Each row is a point on a landscape with many peaks, with its height.
A climber steps from a point to the highest of its 2 nearest points, and stops where none of them is higher. Distance is the straight distance between rows; heights are no part of it.
j_249: [122,  69, 118, 131,  70,  95,  88,  94,  63, 111, 142, 120,  70, 134, 116,
  78,  62, 163, 121, 118,  38]  h=2.30
j_278: [ 79,  97, 115, 139,  89,  76,  98,  90, 162, 101, 138, 115, 155, 130, 113,
  93,  59, 116,  68,  66,  72]  h=3.84
j_60: [105, 160,  99,  88, 110, 105,  70, 116,  98,  59,  49,  79,  61,  54, 105,
  86,  66, 107, 111, 124, 133]  h=3.53
j_259: [ 97,  96,  84,  86,  88,  84,  98,  89,  91, 147,  97, 105,  75,  61, 122,
  63,  84, 138,  77,  89,  53]  h=1.84
j_536: [143,  99,  89, 127,  73, 111, 133,  67,  94,  81, 101,  96, 120, 124, 109,
  80,  87, 106, 165,  58,  86]  h=4.58
j_200: [120,  99,  81, 129,  91,  80, 111, 110,  79,  90,  78, 135, 112,  84, 132,
  64,  96,  98, 110,  56,  55]  h=3.03
j_235: [110, 124,  78,  82, 129,  82, 106, 112, 115, 156,  73,  86, 104,  61,  76,
 151, 155,  96,  65,  96, 132]  h=3.90
j_115: [119, 153,  97, 135, 117,  88,  66,  97, 150, 110,  70,  78,  72,  83, 109,
  80,  32, 167, 139,  97, 116]  h=1.96
j_369: [ 91,  80,  85,  76,  98, 105,  86, 109,  92, 171,  76,  50, 122,  89,  90,
 133, 174, 111,  82, 110, 128]  h=3.37
j_757: [ 92, 130,  61,  50, 130,  74,  76,  90,  81,  57,  87,  57,  92,  93,  94,
 114,  90,  73, 128, 151, 120]  h=0.82
j_980: [133, 127, 142, 153,  82, 101,  83, 183,  97,  88, 115, 145, 114, 119, 126,
 136, 113, 105,  57, 142,  89]  h=3.65
j_293: [109, 129,  87,  60, 117, 122,  95, 142,  44, 117,  63,  86,  56,  57, 128,
  89, 124,  75,  86, 120, 143]  h=4.11
j_496: [164, 131, 100,  95,  71, 133, 114, 108,  83, 154, 137,  82,  74, 112, 115,
 142,  86, 141,  64, 154, 117]  h=3.41
j_991: [130, 127,  95,  98,  86, 119, 124,  92,  82, 134,  95,  95,  94, 104, 123,
 119,  95, 126,  31, 127, 120]  h=3.76
j_655: [ 87, 106,  54,  56, 141,  87, 104,  70,  63,  61,  70,  73, 104, 106, 123,
 101, 103,  61,  84, 134, 130]  h=0.96
j_455: [142, 107,  66, 115, 126,  77, 172,  85,  67,  66, 118, 135, 115, 101, 120,
  93,  73,  67, 103,  46,  89]  h=1.65
j_518: [127, 101, 130, 117,  87, 140,  95, 105, 111, 105,  84, 108,  96, 109,  90,
 114, 123,  86, 114, 112, 120]  h=1.45
j_325: [137, 118,  76,  65, 119, 135, 131, 118,  75, 159,  75,  80,  78,  57,  93,
 126, 153,  92,  91, 102, 154]  h=4.59
j_548: [ 97,  70, 144, 134,  94, 125,  84, 141,  99, 119,  93, 115, 131, 111,  98,
 113, 162,  84, 116, 100, 102]  h=1.24
j_396: [115, 102,  21,  89, 126,  72,  77, 141,  60,  74,  86,  82, 156, 127,  87,
 144, 140, 114, 127,  93,  89]  h=2.05
j_568: [ 77,  84, 142, 107,  77, 137,  96,  65, 133,  99,  61, 100,  81,  88, 115,
  50,  78, 108, 107,  83, 127]  h=3.34
j_335: [ 49,  92, 129, 105,  97,  84,  89,  76, 170, 150,  86, 101, 121,  89,  83,
  97, 120, 122,  45,  73, 120]  h=4.82
j_160: [ 97,  69,  95, 121,  65,  75,  69, 149,  92,  80, 117, 158,  81,  88, 106,
  77,  79, 128, 146,  66,  19]  h=1.18
j_157: [120, 141,  81,  98, 120,  74,  94, 130, 112, 101, 117, 105, 103,  86,  74,
 150, 117,  82,  95, 140,  89]  h=2.86
j_953: [109, 112, 101,  72,  93,  90, 104, 109,  76, 121, 121, 113,  48,  61,  86,
  82, 104,  91, 121, 117,  58]  h=1.63
j_474: [ 68, 102, 125,  72, 109, 118, 109,  73, 142,  71, 141, 112,  71, 113,  69,
  70,  51,  80,  86, 114, 108]  h=3.40
j_25: [ 80,  86, 159, 106,  90, 137,  99,  67, 135, 107, 128, 114,  61, 128, 101,
  57,  34, 125,  80, 118, 103]  h=2.99
j_743: [109,  82, 131, 110,  88, 101, 110,  59,  86,  94, 141, 114,  72, 135, 118,
  53,  43, 126, 113, 131,  67]  h=2.62
j_213: [ 82,  49,  83,  68, 144, 104, 110,  81,  69, 123,  88,  80, 114, 104,  73,
 117, 165,  63, 106, 101, 119]  h=2.31
j_142: [ 70,  34, 118,  89, 111, 114, 103,  87,  82, 117,  65, 102, 113,  92, 102,
  81, 169,  65, 111,  70, 108]  h=2.69
j_176: [103, 134, 101,  62,  93, 125,  83, 128,  49,  80,  70,  66,  39,  67, 117,
  95,  72, 103,  83, 152, 155]  h=3.75
j_607: [ 83, 106, 105, 113,  90,  97, 103,  75, 110,  47, 131,  84, 122, 137, 124,
  75,  37,  97, 138,  80,  91]  h=4.63
j_480: [108,  96, 140, 111,  66, 173, 119,  63,  97,  98,  58,  77,  62,  89,  91,
  56,  83, 122,  82,  79, 150]  h=3.62
j_209: [121, 143,  98,  92, 101, 133, 108, 147,  77,  92,  60,  92,  75,  63,  94,
 125, 114,  98,  50, 118, 150]  h=4.62
j_832: [116, 127,  82, 105, 125, 102, 166, 112,  84,  44, 132, 121, 109, 114, 114,
 131,  86,  48, 136,  47, 120]  h=1.97
j_911: [ 86,  76,  95, 138, 101,  67, 111, 111, 125,  90, 134, 118, 162, 121, 101,
 127, 109,  88,  67,  70,  72]  h=3.78
j_844: [ 94,  97, 101, 102,  91,  77,  76,  84,  95, 137, 133,  94,  76, 108, 104,
  84,  57, 162,  84, 125,  40]  h=2.04
j_606: [ 84, 106, 103, 119, 106, 100, 117, 118, 101,  43, 103, 108, 110,  99, 111,
 106,  99,  36, 158,  59, 114]  h=2.33
j_170: [134, 113, 117, 130, 101, 121,  93, 162,  38, 101, 104, 120, 117, 128, 151,
 109, 120, 107,  76, 146,  91]  h=3.29
j_185: [126,  95, 123, 147,  77, 114, 121,  51, 125,  83, 112,  96, 121, 138, 130,
  71,  55, 120, 134,  77, 106]  h=5.76
j_880: [114,  88,  95,  89, 110, 104, 137,  60, 121, 141, 128, 106, 105, 106,  76,
 137, 118,  96,  46, 107,  92]  h=3.56
j_276: [148, 123, 106, 106, 114, 157, 131, 128,  85, 117,  66, 109,  72,  69,  71,
 120, 148,  81,  92,  83, 149]  h=5.38
j_933: [ 89,  86,  55,  76, 123,  80, 102,  73,  57,  57, 114,  85, 133, 141, 114,
 120,  91,  77,  75, 146,  94]  h=1.22
j_161: [ 63, 108, 122, 103, 103,  87,  83,  86, 147,  59, 138,  93, 118, 133,  97,
  92,  39,  95,  93, 112, 117]  h=3.91
j_919: [ 50,  71,  93,  77, 110,  70,  80,  77, 119,  84, 117,  70, 131, 112,  73,
 116, 120,  79, 112, 113, 101]  h=0.54
j_360: [ 76,  82, 120,  48, 117,  96, 120,  92,  85,  80, 125, 126,  48,  76,  62,
  86, 126,  35, 135, 126,  98]  h=0.93
j_787: [ 89,  79,  70, 103,  88,  76,  86,  81,  75,  80,  81, 106, 114, 106, 137,
  52,  61, 134, 101,  73,  49]  h=2.63
j_400: [ 90,  83,  78, 107,  60,  81,  97, 130, 112,  71, 153, 129,  93, 104,  74,
 102,  73, 116, 168,  40,  32]  h=0.94
j_21: [ 96, 148, 101,  90, 108,  86,  68, 125, 125,  68,  91, 104,  76,  75,  84,
 116,  84,  84, 115, 118, 107]  h=3.28
j_261: [128,  78,  74, 127,  65,  92, 134,  98,  68,  82, 105, 142, 107, 121, 105,
  57,  79, 113, 148,  46,  43]  h=3.60
j_780: [107,  94, 126,  74,  68, 153, 102,  73, 112, 142,  76,  67,  53,  78,  73,
  93, 103, 118, 101,  99, 152]  h=3.93
j_502: [ 95, 102,  57,  66, 150,  85,  98,  85,  94, 101,  63,  60, 125,  91,  78,
 140, 161,  68, 104, 114, 144]  h=1.99
j_64: [ 47,  82, 102,  55, 120,  84,  82,  72, 130,  92, 115,  88,  70,  75,  55,
  97, 105,  54, 125, 112, 104]  h=0.72
j_900: [119, 115, 132, 157,  81,  90,  93, 156, 101, 127, 100, 154, 121,  95, 139,
 107, 126, 108,  41,  99,  65]  h=4.00
j_942: [110, 137,  46,  85, 121,  43,  76, 143,  74,  70, 101,  89, 128,  86,  94,
 135, 125,  90, 106, 126,  81]  h=2.44
j_498: [110, 129,  90, 124, 111,  79,  76,  76, 125,  91,  60,  70, 110, 106, 152,
  56,  33, 160, 112,  91, 109]  h=2.12
j_852: [ 65,  58, 128,  82,  99, 118,  95, 114,  89, 150,  73,  82, 109,  89, 107,
 102, 165,  87,  81,  99, 141]  h=3.01
j_940: [ 52,  71, 125, 131,  93, 100,  99, 105, 123,  49, 101, 111, 146, 124, 127,
  80,  96,  52, 120,  62, 115]  h=2.71
j_395: [102,  85, 111, 116,  84,  81,  77, 131,  84,  94, 111, 125,  82,  88,  90,
  87, 107,  94, 144, 102,  43]  h=1.41
j_277: [116, 116,  79,  73, 111,  99, 113,  74, 129, 161, 105,  70,  98,  90,  53,
 158, 138, 103,  87, 120, 114]  h=3.35
j_145: [ 82,  99,  90, 112,  95,  68,  65,  74, 117, 102,  86,  76, 135, 112, 122,
  80,  77, 151,  96,  95,  79]  h=2.32
j_108: [112, 109,  90,  76, 116, 122,  93, 103,  76, 106,  81,  71,  93, 104,  88,
 127, 138,  81, 124, 139, 130]  h=1.71
j_690: [ 77,  89,  91,  95,  86,  79,  93,  90, 139,  90, 160,  91, 100, 108,  52,
  91,  52, 109, 163,  67,  54]  h=0.70
j_753: [ 90,  98, 125, 102,  73, 134, 107,  71, 142, 155,  67,  77,  96,  84,  87,
 105, 128, 126,  62,  85, 145]  h=4.29
j_516: [122, 100, 105, 107, 104, 125, 143,  85, 105, 146,  91, 125,  94,  87, 110,
 105, 119,  99,  41,  82, 112]  h=4.26
j_406: [ 86,  74, 147,  84,  93, 122, 106,  98,  98, 102, 100, 121,  68,  97,  86,
  82, 132,  66, 140, 107, 105]  h=1.19
j_586: [107,  84, 105, 142, 109,  71, 107, 142,  99, 123, 108, 144, 135,  94,  97,
 126, 142,  96,  56,  81,  66]  h=4.51
j_830: [ 59,  71, 159, 139,  75, 118,  81,  80, 150,  75,  95, 117, 117, 116, 109,
  77,  80,  87, 102,  75, 117]  h=3.02
j_815: [131,  93,  16,  72, 133,  79, 104, 114,  27,  51,  94, 102, 132, 137, 105,
 131, 107, 100,  94, 123,  78]  h=1.62
j_549: [ 74,  78,  65,  72,  94,  76,  78,  67, 113,  90, 133,  81, 105, 116,  64,
  97,  73, 120, 125, 103,  64]  h=0.49
j_959: [ 57, 101, 149, 118,  96,  93,  80,  90, 178, 102, 119, 113, 124, 118,  88,
  90,  82, 126,  40,  95, 109]  h=4.34

For each start below, name the point where the climber stops.
j_940 | j_335
j_549 | j_185
j_259 | j_185
j_498 | j_185
j_933 | j_276
j_115 | j_276

Call two points neighbours if one is among the 2 nearest of the other. Go from one point of each pair to the other, from neighbour to neighbour, staying as high as possible. Name the lowest point that can't be avoided.
j_516 / j_335 | j_455
j_185 / j_235 | j_115
j_516 / j_235 | j_277
j_586 / j_335 | j_911
